Each row is a point on a tangle of strands that fork, close into loops and nearly touch. The rows are in no order.
In the rows, 100 means zero.
Two points are linked if the straight distance between their rows is under 54.4. Some points are linked to none.
ninik: 124	136	82	97	140	116	109	67	114	72	96	78	97	114	104	114	65	84	85	107	133	84
kugi: 99	132	87	127	91	76	98	63	107	75	116	98	97	81	100	72	79	121	115	43	95	97
Ruzo: 89	115	105	99	111	80	99	84	99	74	107	83	108	71	106	98	83	111	122	73	103	125
Boz: 135	62	125	90	92	101	93	92	98	150	97	104	117	95	130	133	117	97	88	89	92	108
bosok: 125	106	79	85	123	104	106	100	118	108	98	83	86	115	122	113	47	68	101	126	142	88
Nif: 95	99	66	66	105	94	117	118	109	97	116	93	97	117	123	107	55	85	126	117	134	105
pivan: 104	135	69	93	136	107	110	71	120	88	103	80	102	108	101	120	61	89	95	117	134	80
mebe: 65	113	105	86	64	100	113	109	102	91	90	89	90	125	96	101	104	116	125	96	93	63
Varid: 100	130	82	132	116	85	105	59	97	78	129	117	101	70	106	78	85	97	110	50	123	118
rav: 112	115	112	104	95	69	97	107	106	115	119	113	128	71	116	98	83	74	107	85	130	117
Puze: 130	85	92	127	68	93	96	88	71	137	123	122	116	99	99	86	120	62	105	68	123	98
Todil: 101	116	132	77	104	72	89	139	111	96	133	101	115	97	101	114	98	101	110	106	103	127
vam: 111	106	99	136	69	81	94	123	106	123	118	118	137	79	114	95	107	90	132	75	127	110
zivev: 106	126	107	105	80	62	81	115	123	87	140	106	104	67	98	105	125	103	120	71	108	129
lig: 115	133	129	76	96	72	73	129	107	95	146	108	119	83	110	109	111	99	103	94	101	120
raza: 114	130	117	119	94	63	70	123	118	94	143	109	118	74	91	85	126	105	112	77	106	126
desom: 138	107	137	95	142	87	101	67	117	98	91	101	91	98	103	124	97	110	65	75	104	125
gile: 109	80	108	102	87	88	85	112	60	93	105	102	118	94	103	98	126	80	114	94	90	125
tugo: 104	115	58	143	115	91	94	65	79	91	111	114	97	103	115	102	101	101	103	66	96	77
gopel: 113	85	86	112	75	89	83	104	69	97	119	105	129	88	107	91	118	78	120	89	100	113
bofar: 74	71	85	73	92	101	111	111	137	74	101	93	89	99	79	93	48	132	51	100	98	66
pabu: 128	66	123	110	102	96	81	82	70	112	94	112	105	95	99	100	119	65	95	88	76	122
guz: 135	96	134	92	128	81	105	85	120	122	88	92	94	86	108	124	81	94	89	105	107	117
koruv: 87	80	87	75	100	121	108	119	93	121	92	122	88	124	121	98	96	86	61	143	107	74
vafal: 116	75	92	131	81	91	67	120	84	100	96	86	128	94	77	75	135	97	118	102	58	137
rof: 71	92	67	108	100	70	123	99	113	127	85	96	111	118	112	132	70	106	126	103	128	66
Zil: 82	108	112	85	75	119	125	134	142	95	92	106	78	85	75	103	101	112	122	99	85	128
Tili: 67	66	73	81	96	100	119	119	134	91	93	94	85	100	96	94	64	134	54	95	101	64
feku: 83	102	74	91	116	117	116	120	119	120	98	111	95	110	114	88	69	109	91	132	118	75
Tof: 142	104	134	103	137	89	94	72	129	117	84	113	96	103	110	124	110	121	65	77	89	125
Riz: 95	92	96	70	69	128	119	131	145	76	97	102	83	89	84	87	74	136	65	104	73	92
pel: 115	116	146	77	154	93	91	79	91	99	109	86	97	78	84	109	101	110	77	91	97	114
geta: 98	74	102	118	88	104	66	122	79	105	84	96	119	105	83	70	132	92	120	120	66	132
rozis: 79	106	117	72	89	100	118	134	139	101	113	105	73	88	73	122	112	106	119	97	83	143
ditu: 56	81	70	90	90	76	95	101	107	135	92	108	122	129	103	124	95	69	97	127	120	89
tetu: 92	93	84	52	93	114	132	134	112	87	118	102	86	108	98	99	83	99	105	117	132	121
mapo: 117	103	142	101	135	82	76	115	77	107	102	99	109	77	94	93	123	127	96	85	73	108
Dep: 106	69	87	86	106	135	115	137	104	129	83	125	79	111	124	89	76	99	67	142	113	76
Guref: 81	82	81	117	110	102	74	88	73	116	71	90	101	110	77	64	148	121	102	120	64	79
Neseb: 99	88	127	92	116	99	93	118	57	86	97	91	109	84	92	99	137	119	120	96	92	112
guf: 99	113	90	111	134	139	102	83	118	90	83	85	101	99	110	103	86	125	58	140	116	60
didud: 100	136	76	123	133	92	96	67	101	95	95	101	108	98	116	107	73	101	109	74	98	91
Tis: 100	75	85	73	110	125	109	139	125	117	87	126	82	107	113	70	66	92	74	134	127	95
zek: 137	83	142	108	139	93	89	81	110	124	83	110	100	93	109	124	127	125	77	79	85	111
falem: 122	90	119	96	126	129	114	95	127	108	64	90	76	97	109	93	86	95	74	140	127	106
luba: 92	87	95	70	121	129	112	99	110	80	120	95	75	83	106	83	77	101	73	127	139	94
ris: 99	123	114	116	143	149	107	61	105	76	77	87	103	74	90	90	103	129	82	116	108	85
vip: 81	103	114	99	106	116	102	96	96	81	88	82	104	85	93	84	114	135	136	92	93	107
Vakik: 108	129	78	101	103	85	111	73	93	85	120	105	108	82	132	115	66	84	114	78	122	106
kiru: 86	122	92	104	75	87	101	108	104	89	95	84	95	122	99	106	90	123	137	81	84	69
gik: 129	79	108	115	91	86	83	83	66	121	109	118	105	93	103	100	117	70	87	77	97	112
beze: 79	119	69	109	131	101	96	54	99	88	75	87	98	113	89	127	123	92	87	95	116	67
viz: 72	90	88	65	94	121	115	77	126	60	129	90	82	86	98	79	61	125	65	124	116	78
rak: 129	70	103	87	81	113	89	81	110	139	83	97	116	137	125	124	92	52	97	117	94	104
Momub: 69	104	71	96	119	98	73	62	88	100	89	87	99	109	78	88	122	93	100	107	86	88
zab: 62	117	88	84	68	90	124	113	145	103	93	91	85	120	80	99	60	115	96	98	118	71
Vek: 111	125	126	90	136	79	87	85	82	79	126	102	104	67	98	102	104	113	86	61	100	115
sedu: 120	85	136	76	105	73	99	126	118	131	109	101	114	98	111	113	69	86	99	110	109	120
zitu: 128	112	101	140	126	104	93	61	72	66	93	110	84	151	104	111	110	91	68	75	104	87
tav: 64	105	84	84	78	77	81	81	99	97	90	85	93	121	82	94	118	95	111	94	94	79
Pefu: 68	97	99	81	75	122	108	110	98	88	96	103	94	113	102	89	128	114	117	115	86	108
tikab: 65	108	93	91	116	130	101	70	88	87	100	90	97	93	113	108	114	109	51	139	102	68
gan: 141	83	119	90	121	110	110	92	130	123	55	90	87	98	112	112	96	108	85	125	117	118
fufu: 144	61	113	100	97	111	98	71	94	134	88	109	112	111	128	129	128	83	82	90	93	117
zageg: 98	111	128	119	73	120	98	109	97	67	100	75	64	85	69	92	121	122	142	78	66	93
bubo: 110	62	110	74	85	125	118	140	80	138	95	127	111	121	107	101	94	85	106	131	111	108
pemap: 77	78	85	75	83	108	95	121	97	140	96	121	129	140	99	105	93	63	99	134	100	94
mav: 118	88	83	139	91	85	83	100	68	104	103	99	122	96	80	59	123	93	100	97	62	132
fom: 95	130	77	117	96	76	98	65	108	73	124	96	101	78	116	84	84	104	115	55	113	107
Debup: 52	83	70	91	92	96	121	97	107	106	94	98	87	106	114	116	100	117	62	125	116	63
faru: 106	110	109	121	75	98	99	100	89	63	100	69	78	82	85	89	117	131	130	69	69	98
sol: 123	80	109	97	93	115	113	112	93	140	78	110	116	110	125	120	74	85	114	116	100	89
baza: 113	85	121	100	109	90	82	103	53	102	107	106	109	81	96	98	131	96	105	91	94	108
gem: 119	104	76	147	111	93	88	65	80	89	109	115	91	130	97	90	104	70	74	85	90	99
sovi: 54	103	93	75	67	102	116	101	108	104	96	105	93	130	97	98	109	117	100	105	97	78
diro: 89	92	126	94	107	110	103	152	111	110	99	109	103	96	90	120	130	123	127	119	90	123
Giziz: 100	79	89	69	106	116	122	146	114	110	93	116	86	102	101	73	66	87	89	126	138	113
Tipu: 80	100	109	85	114	125	103	101	76	89	86	88	100	82	103	84	124	125	119	105	95	98
gur: 109	116	99	82	102	75	124	107	84	88	124	91	109	71	128	126	81	112	119	82	125	108
gud: 137	90	111	125	106	103	87	64	84	98	84	116	90	121	101	103	113	65	80	79	88	111
poduv: 119	135	101	112	141	126	105	75	122	85	67	89	106	118	92	104	86	108	74	110	120	76
rudum: 86	98	62	144	133	75	84	67	102	92	76	96	106	122	76	109	117	82	85	84	104	88
kepep: 44	95	92	83	77	85	97	82	102	99	88	91	89	116	92	100	110	99	96	105	104	73
vekos: 96	90	116	96	105	97	87	120	77	79	101	90	92	82	82	101	149	129	122	92	80	119
buso: 97	125	90	101	134	133	101	71	129	75	90	78	97	93	101	99	76	108	63	141	126	76
depe: 98	138	81	98	98	78	115	61	95	75	130	95	103	80	134	105	79	99	123	55	125	103
Resif: 43	81	65	97	86	80	114	83	114	120	73	103	103	118	103	120	101	72	92	120	127	87
tuva: 113	116	89	140	101	75	97	98	93	92	112	106	108	70	107	76	108	123	117	60	103	113
koluz: 120	95	155	93	134	89	78	107	87	122	91	109	107	85	99	104	120	124	92	92	68	99
faz: 79	85	116	77	99	133	123	129	91	93	93	108	97	80	105	83	112	131	80	132	99	113
Des: 89	95	79	101	58	76	69	104	91	92	107	93	105	124	93	92	115	79	126	96	63	111
bor: 108	125	107	123	78	75	90	97	115	66	114	77	96	69	98	86	99	116	127	59	86	122
pegu: 105	96	107	122	71	93	97	125	100	83	106	94	84	84	103	108	135	119	141	83	76	117
vok: 91	113	101	72	68	134	129	133	148	93	98	115	66	75	68	96	95	109	97	103	83	115
tep: 68	98	104	88	75	118	121	128	108	93	90	107	89	110	100	94	110	135	122	112	94	109
tib: 101	84	101	103	59	105	94	125	94	91	104	101	89	100	100	118	139	103	141	94	68	124
razi: 133	132	102	105	132	114	109	67	120	77	69	81	102	126	102	111	69	92	77	94	125	93
tif: 120	109	102	125	130	101	83	61	85	76	71	102	94	155	93	108	109	78	63	80	102	90
Ful: 107	93	83	109	114	92	78	79	63	98	105	103	115	103	99	89	109	75	104	95	83	111
sab: 71	97	77	87	112	116	114	93	95	101	93	101	92	101	115	107	102	110	64	141	107	65
buza: 80	92	127	91	98	122	106	136	122	90	93	101	90	84	87	106	143	138	126	107	79	126
zonug: 105	84	120	73	100	80	106	144	108	114	114	99	111	106	102	114	69	84	110	114	120	126
pogu: 108	87	106	89	106	116	119	121	94	129	81	110	100	112	117	99	78	87	105	136	113	86
Voge: 127	112	124	125	96	69	79	123	103	120	133	120	118	82	87	82	128	106	108	74	116	105
Lave: 112	94	112	99	130	138	105	97	118	102	83	89	77	86	109	80	72	99	59	140	120	90
madip: 114	53	123	77	92	114	120	148	98	141	80	117	102	103	108	98	90	97	95	132	113	106
Gam: 120	91	99	125	53	80	83	122	88	102	139	106	92	81	98	109	152	102	125	85	84	122
kide: 86	86	114	88	117	124	126	131	93	113	90	113	88	90	108	80	98	121	88	136	111	110
lus: 103	124	110	119	70	76	96	106	127	75	121	92	96	69	104	98	106	102	132	62	100	128
giz: 115	106	129	114	120	79	79	123	81	86	123	101	107	75	87	91	139	138	104	77	73	112
bupud: 98	114	122	105	130	146	105	80	95	91	85	89	97	66	99	88	102	127	72	130	104	88
kuz: 143	75	104	97	88	123	94	68	107	125	80	102	122	129	128	129	107	64	89	98	100	113
Miv: 95	78	117	83	86	105	115	154	97	111	97	122	112	109	96	121	133	107	127	120	94	126
fuda: 79	83	70	76	91	94	98	114	94	136	99	115	121	143	107	122	85	67	110	132	115	74
Rok: 138	77	114	121	78	89	102	87	84	151	133	115	104	105	91	91	133	77	97	64	122	102
Ded: 107	124	116	110	137	82	98	73	84	82	126	110	92	62	102	107	93	92	83	59	121	119
Gazas: 127	109	95	107	109	105	81	71	78	105	75	108	106	134	107	121	100	66	93	95	96	80
zufum: 100	102	100	118	93	83	100	121	102	106	104	101	134	90	126	104	77	94	133	93	102	116
ral: 93	110	67	112	114	88	85	80	84	105	88	102	106	120	116	127	105	82	110	92	103	71
zeved: 120	115	113	85	110	69	115	107	89	103	129	101	105	72	126	125	81	98	104	88	134	104
kulun: 65	94	58	107	98	73	115	81	97	120	77	92	108	117	113	137	96	100	118	99	123	66
Zunez: 90	124	129	59	116	92	102	126	121	77	131	88	98	95	85	121	121	122	109	110	89	127
povi: 68	100	62	121	119	79	83	53	102	98	71	82	99	113	86	116	115	81	98	92	111	79
Kas: 114	73	119	110	110	101	70	91	77	118	76	102	104	95	90	84	122	65	98	99	76	123
badot: 120	134	135	95	108	67	72	111	100	100	142	112	116	77	101	91	113	97	95	80	107	118
gavu: 127	119	109	114	133	96	114	72	105	93	89	98	95	98	111	124	73	79	80	84	119	114
mumi: 89	88	91	94	97	112	114	130	90	111	89	111	116	113	111	102	93	106	132	126	97	105
dinab: 105	106	95	78	135	131	118	87	110	86	109	82	79	85	109	94	74	88	82	134	142	90
dalog: 126	90	133	113	109	89	97	115	87	129	94	108	118	76	112	110	90	102	108	94	95	105
lim: 77	85	90	79	116	133	107	93	127	76	118	90	89	86	105	78	64	126	53	127	101	86
Sivov: 78	111	126	77	125	108	103	101	104	86	98	78	107	75	84	87	106	121	109	108	109	127
Vesi: 98	90	75	106	65	85	77	112	80	100	112	97	124	112	109	89	113	71	122	97	82	108
tolo: 128	103	128	79	135	93	107	88	102	104	92	80	84	83	101	125	80	87	87	107	119	118
Biv: 89	100	96	75	57	131	117	136	114	79	93	112	84	91	79	120	100	118	56	95	56	65
buf: 88	108	68	44	70	99	127	122	144	84	115	105	73	117	95	85	65	105	93	100	128	80
dom: 122	92	81	161	122	88	69	82	99	113	88	114	110	135	82	102	109	74	68	83	82	88
fenun: 129	66	131	94	89	88	93	114	82	147	98	115	118	88	117	116	105	95	97	85	98	101
reb: 103	111	92	76	110	90	131	98	92	79	119	80	101	82	115	119	74	106	125	96	122	111
notu: 98	86	83	58	97	106	123	147	124	102	109	112	89	102	99	82	84	89	97	118	138	124
Nekes: 131	91	110	124	83	74	99	102	61	128	148	117	111	95	68	72	144	87	95	83	113	120
Reror: 106	111	73	136	135	94	87	58	76	67	104	97	88	136	89	115	116	93	75	74	101	82
rom: 105	67	125	106	105	113	68	100	80	134	62	107	113	100	81	73	111	70	104	115	73	122
sogul: 92	95	92	85	103	123	105	108	86	123	85	120	95	118	123	105	91	92	94	148	111	70
Nizef: 110	102	86	115	53	84	89	99	82	72	115	81	87	103	90	89	126	98	130	80	70	113
begi: 66	99	109	81	105	138	99	87	73	86	96	103	96	84	108	82	128	121	88	126	88	98
bep: 93	86	141	77	115	118	100	93	61	111	80	105	92	88	97	95	134	92	94	123	98	107
baf: 82	72	87	96	70	102	79	131	104	114	105	112	137	131	94	94	106	65	129	115	77	127
basap: 112	100	98	107	106	103	100	95	66	99	94	108	113	91	117	105	102	105	123	84	90	97
Ver: 130	91	80	156	90	100	71	81	99	129	94	115	116	132	92	90	98	62	74	80	86	90
lam: 124	78	104	112	72	77	76	121	80	111	129	98	127	84	79	83	140	73	96	92	86	135
zogi: 117	113	126	105	134	140	114	82	88	101	61	95	86	83	106	98	115	110	77	122	108	85
beg: 111	84	127	105	90	83	82	151	89	108	121	113	126	93	104	120	131	109	116	100	85	112
datos: 106	125	102	132	134	92	102	69	93	81	118	112	96	71	109	92	83	97	85	63	112	117
Kek: 75	112	73	94	125	108	111	91	123	115	97	95	92	107	107	96	68	106	100	130	119	74
ser: 59	97	97	71	77	114	94	109	92	100	98	114	108	123	99	86	122	91	103	126	92	104
Lazaf: 90	95	93	97	133	146	106	92	121	83	101	94	87	82	117	78	73	118	51	139	107	89
nugif: 96	105	89	127	68	79	79	107	98	101	85	69	93	121	62	68	126	107	115	99	44	96
vusif: 108	128	103	141	55	93	92	119	114	78	109	88	76	91	98	104	88	99	143	72	64	91
buvad: 122	108	123	120	139	117	107	81	96	104	71	97	99	90	107	111	91	101	101	95	106	99
dukiv: 103	110	149	81	153	106	100	87	99	103	94	83	95	69	77	100	102	113	85	108	103	110
Bufo: 86	113	108	66	83	104	131	106	116	67	121	75	86	97	97	112	89	117	124	93	115	120
Lok: 86	90	101	79	82	113	101	119	79	111	97	111	118	121	106	102	113	88	121	126	95	103
loz: 108	121	104	100	143	138	107	57	115	70	87	81	97	82	86	97	89	107	74	123	119	90
feg: 119	104	110	77	134	110	120	87	94	93	103	78	87	81	101	109	77	90	97	119	138	99
vipa: 69	72	90	91	83	111	79	126	98	136	92	110	132	139	94	87	97	61	114	124	86	107
Tob: 60	99	74	85	90	84	121	110	144	108	94	92	90	119	102	94	63	123	99	105	129	71
dinir: 50	81	103	69	59	96	112	101	109	80	94	103	93	111	83	107	97	114	49	98	83	73
vop: 113	91	132	94	120	115	101	85	68	118	71	103	99	84	105	112	120	91	98	111	97	99
lemer: 92	120	85	107	136	119	92	66	87	94	87	97	104	113	102	122	114	104	92	99	109	66
vazu: 72	85	87	71	90	97	113	80	137	69	124	90	81	99	90	91	51	126	59	106	113	67
Fedi: 98	73	122	85	81	116	120	158	82	127	100	119	123	113	104	113	104	96	118	124	106	117
Gub: 72	83	93	107	105	108	65	109	88	118	75	102	110	119	89	64	120	97	112	125	72	98
fita: 115	123	96	134	51	90	95	113	94	81	120	89	69	99	92	107	107	97	136	75	68	81
Bilov: 81	106	125	104	78	108	111	114	126	76	95	80	83	92	91	104	109	124	139	92	82	115
kiv: 100	92	113	113	115	99	103	110	77	109	88	108	115	81	117	103	96	107	119	95	89	106
godir: 116	99	99	131	64	74	95	123	103	98	127	104	102	72	104	103	143	118	134	79	86	112
sato: 51	67	77	82	80	99	129	90	104	90	89	93	84	100	117	119	92	120	47	108	107	65
Bam: 133	100	127	130	135	104	105	81	85	107	76	112	90	89	108	119	106	106	83	75	97	106
pabo: 94	133	103	121	70	93	91	109	122	79	100	80	89	103	94	97	76	110	135	73	82	84
voz: 129	107	75	141	81	98	97	82	75	127	136	133	112	112	103	82	113	68	112	76	122	83
Zuli: 92	132	95	119	62	75	91	107	129	88	106	88	98	107	117	96	71	96	142	72	88	98
sogi: 105	101	60	145	106	74	79	74	76	105	111	102	105	107	81	71	104	99	91	92	57	101
zubeb: 76	107	105	89	114	138	96	74	74	90	86	97	98	89	115	95	119	108	67	132	96	76
dupi: 95	122	98	111	57	87	86	106	88	75	111	77	70	121	76	107	116	88	128	80	71	78
pudu: 83	87	96	72	78	133	127	135	110	85	96	114	95	88	107	79	108	140	75	120	85	110
tuse: 114	89	101	114	60	78	76	129	81	103	137	101	122	81	86	102	153	84	113	93	88	123
suref: 83	112	133	76	125	93	94	122	111	84	113	84	105	79	84	106	113	120	111	102	96	139
vukim: 131	88	135	76	118	81	96	100	118	140	98	96	107	89	119	119	76	89	93	107	106	121
sati: 133	100	117	126	91	75	94	112	76	132	137	122	115	88	82	76	141	106	108	72	112	100
gifi: 84	90	99	87	103	109	121	136	112	107	92	107	115	104	103	95	80	113	127	122	115	124
tebu: 110	95	110	115	101	80	85	120	79	83	118	85	106	74	90	102	150	130	118	84	78	121
fetil: 90	132	63	106	90	65	94	86	116	98	115	104	122	101	133	102	56	92	127	83	111	93
Gokir: 83	103	117	93	60	117	98	109	92	72	97	87	68	108	83	102	135	101	129	96	68	100
dileg: 86	82	98	101	94	99	64	105	84	103	87	98	120	109	92	69	119	81	121	111	69	120
fef: 145	75	116	98	123	96	101	89	129	130	74	99	99	100	122	129	97	108	82	104	107	123
zado: 43	66	97	79	73	96	123	82	100	86	86	90	91	102	92	112	86	110	49	105	96	74
pib: 89	79	95	96	60	107	81	130	98	105	108	108	119	126	94	98	127	68	131	114	78	139
ditud: 132	73	120	117	87	95	90	78	88	142	118	122	100	95	108	104	131	84	80	67	98	105
zaz: 121	113	125	84	98	61	100	118	96	112	132	112	119	81	126	124	83	87	100	91	127	108
Suvu: 146	85	105	104	95	114	110	94	99	134	69	101	108	121	131	131	82	91	99	115	103	88
zovon: 111	100	85	128	76	92	95	119	93	114	114	118	138	89	130	99	97	97	135	88	109	101
vimor: 111	79	105	92	96	111	80	89	95	138	82	107	122	130	106	120	87	47	99	124	97	89
mobu: 106	95	70	167	127	70	77	75	90	95	87	105	109	131	77	104	104	79	66	86	93	92
Vigum: 101	87	90	59	102	95	127	146	104	86	124	100	89	99	108	109	86	100	129	105	139	117
git: 126	91	100	107	96	109	94	76	76	122	90	112	111	113	120	124	100	59	100	95	87	92
fivi: 118	105	68	148	93	84	99	67	75	117	135	129	105	112	84	66	106	72	83	92	98	111
pidas: 97	115	77	55	60	113	135	117	132	73	119	101	68	109	89	95	79	114	108	103	129	90
kabit: 93	107	132	97	142	117	104	96	93	98	86	87	107	69	82	93	102	118	100	107	107	116
rim: 77	106	135	93	109	115	100	126	121	82	102	85	90	80	75	100	138	146	118	100	85	119
Tised: 100	113	79	110	121	101	100	95	97	112	93	103	115	104	119	108	69	102	123	109	101	83
zoz: 61	108	117	95	73	96	94	74	92	78	95	77	91	103	73	92	114	113	100	91	105	43
det: 113	106	62	137	117	79	77	69	79	101	110	109	97	114	90	87	100	72	83	83	77	94
tiva: 86	94	101	90	113	114	88	81	62	85	90	91	102	95	96	86	134	100	111	103	92	99
neno: 90	107	98	85	68	123	117	139	140	73	94	109	91	90	70	108	69	127	54	100	64	66
Zedut: 97	104	99	95	113	81	110	115	98	104	99	100	119	88	121	104	61	90	119	105	107	122
nupad: 87	115	101	84	101	93	113	87	108	70	110	83	103	86	102	104	80	106	124	90	110	121
dazu: 98	77	122	81	109	114	123	148	108	125	80	118	88	93	103	81	95	107	87	135	120	110
bim: 116	118	98	119	137	128	105	76	86	92	70	97	101	106	105	113	96	106	104	99	100	77
Luri: 83	98	93	74	76	138	124	131	129	79	93	112	90	91	97	79	91	146	71	107	73	102
gilol: 117	114	100	109	118	106	82	64	90	88	68	104	108	143	95	118	109	78	76	98	107	80
gom: 108	122	67	142	84	76	107	74	97	86	119	103	90	91	106	64	92	127	119	50	94	89
taza: 65	109	103	71	51	120	110	128	112	69	100	116	78	106	74	121	109	103	52	98	61	71
vomeb: 56	102	105	77	50	109	110	111	108	77	100	108	80	115	83	99	115	115	63	95	75	74
nusof: 115	109	81	127	119	105	96	79	72	104	95	114	104	93	118	100	99	99	112	78	90	81
Mamo: 70	119	134	86	66	133	122	100	134	54	107	93	81	83	64	81	85	125	99	104	93	98
Gozi: 93	111	102	107	115	105	99	88	95	76	96	84	108	82	104	86	98	128	123	73	89	109
pog: 101	98	120	93	94	77	98	150	113	113	126	106	122	100	100	118	84	92	118	114	107	133
rigeg: 120	106	84	166	103	92	95	67	71	110	124	121	93	122	84	72	102	68	75	93	92	113
Gaf: 107	92	64	136	98	80	75	94	75	110	101	96	119	109	74	57	116	100	104	95	59	111
Vikod: 101	131	73	92	94	79	110	89	102	89	126	97	115	98	143	115	56	90	123	88	125	96
vafu: 78	100	89	80	92	116	122	131	120	102	93	104	93	104	103	84	84	121	112	121	111	113
fipab: 83	117	101	64	69	118	138	105	130	67	121	91	75	106	85	104	75	112	112	100	115	93
tofa: 77	113	103	93	64	87	84	92	94	80	102	79	75	124	74	92	117	98	125	92	80	76
Felum: 136	79	102	139	96	106	75	70	97	122	87	115	103	127	101	87	106	59	75	76	78	117
senid: 77	112	61	102	107	73	108	103	121	124	87	92	114	117	114	124	57	111	124	98	114	76
pamug: 110	123	145	80	141	80	79	85	89	99	120	100	95	77	97	105	93	107	84	82	91	111
Pagi: 101	94	78	122	61	76	72	103	103	96	98	84	98	123	75	76	118	98	126	99	51	112
pas: 108	105	110	107	117	123	71	67	101	119	56	107	102	122	93	95	116	67	77	118	92	98
vav: 54	94	66	101	90	75	119	76	99	110	76	95	98	107	106	129	104	81	107	110	134	73
regum: 79	131	99	74	65	100	128	108	137	78	114	92	81	117	72	106	55	103	106	98	110	78
turi: 118	109	60	146	87	93	100	64	78	120	140	132	102	122	89	76	110	58	96	84	117	95
vonep: 114	118	99	133	68	91	96	94	96	67	105	79	86	79	92	78	98	128	133	58	78	93
gaz: 93	110	133	56	135	108	116	90	85	82	120	76	97	72	89	108	102	126	92	112	120	102
fabi: 80	74	97	66	119	142	112	99	110	69	124	96	85	72	107	76	73	114	59	130	121	107
norop: 110	131	99	117	133	133	113	74	106	82	70	85	106	118	98	106	105	126	58	123	121	57
lekir: 93	86	77	123	78	88	76	94	81	105	79	81	95	119	70	61	142	125	112	112	52	92
mefo: 74	97	61	68	90	92	114	114	142	104	111	109	85	113	100	92	59	107	88	108	128	81
fer: 112	112	103	113	73	67	99	126	117	112	130	112	139	78	112	93	92	80	121	77	134	125
luni: 91	76	98	92	58	107	90	127	104	99	100	102	97	114	90	112	135	75	138	104	66	137
lunom: 86	113	113	53	101	96	125	138	127	87	125	97	84	97	81	122	112	110	115	109	103	132
Geb: 131	95	131	102	118	127	109	76	90	107	58	102	86	107	104	112	122	100	87	117	106	95
dogo: 66	76	61	86	113	109	111	120	137	102	97	104	90	100	112	97	61	118	56	111	114	61
fudeg: 66	77	86	120	105	105	72	97	84	127	72	103	104	107	86	73	146	108	96	120	78	77
Pefab: 97	113	73	82	120	92	108	100	114	102	110	92	99	113	124	110	42	80	119	120	130	93
Bapur: 86	133	80	108	79	69	94	90	122	94	105	92	112	106	122	98	59	106	135	72	102	91
raret: 105	113	58	138	101	91	105	66	73	85	120	112	90	101	110	83	106	121	108	58	88	82
mut: 139	105	100	113	114	112	104	97	112	123	65	99	101	119	122	120	67	87	103	118	109	89
zuzi: 120	89	105	125	79	70	86	98	68	119	129	111	116	86	72	68	131	81	87	92	93	134
Medi: 133	89	115	119	124	113	97	70	67	94	83	114	88	98	106	109	118	89	88	81	91	102
vodug: 65	90	62	89	107	109	120	117	131	125	96	108	88	108	107	96	75	129	72	122	120	69
zopo: 107	90	104	93	103	109	88	91	72	122	85	108	116	112	116	110	96	64	113	114	96	94
fud: 127	104	96	102	126	115	107	102	122	122	74	91	90	116	113	109	62	77	98	131	129	87
zez: 98	105	117	112	60	115	99	115	89	74	105	77	60	93	73	107	129	106	141	95	63	97
nibel: 86	121	69	89	132	105	105	76	131	105	100	77	98	106	101	103	62	98	100	120	126	79
Gon: 133	96	147	88	141	96	73	90	108	141	83	107	99	90	109	111	115	130	84	95	73	107
foren: 140	114	138	105	141	105	106	67	121	92	70	89	86	101	95	118	96	105	76	86	109	123
dat: 107	84	80	68	105	93	129	132	96	97	125	101	94	106	116	107	58	80	124	111	140	109

A tip is a point with one link. Name the tips that can be reached along the links from each point below, in the order of the rows.
pivan: bep, Gokir, senid
dazu: rim, tiva, Zedut
gile: rom, foren
Boz: vok, Reror

A piece is two or more points that can be reached from each other along the links. Count, over all rows, the pieces, the separate loops (a circle has one, a figure eight two, a Y none), the forks (points with three links) and the tips (points with one).
pieces: 7
loops: 6
forks: 8
tips: 10

A fork is a point with three links, a tip a point with one. Leave the first point through the second and follow the links. Name the first fork or tip that comes.
Kek, nibel: bep
pemap, vipa: raza
Gam, godir: senid
Zedut, zufum: nupad
Biv, taza: Tipu
nibel, Kek: lim
lig, Todil: guz

Name the points in between on the shortest way along the links from the first point to the second, in order.
Zuli, kiv: Bapur > fetil > Vikod > Vakik > depe > fom > kugi > gom > raret > tugo > nusof > basap
tetu, Suvu: Vigum > dat > Nif > Pefab > bosok > fud > mut
Rok, dileg: Puze > voz > turi > fivi > rigeg > gem > det > sogi > Gaf > mav > vafal > geta
luba, lus: dinab > feg > tolo > guz > vukim > sedu > zonug > pog > Todil > lig > badot > raza > zivev
begi, Tob: Tipu > vip > Gozi > Ruzo > nupad > Bufo > fipab > regum > zab
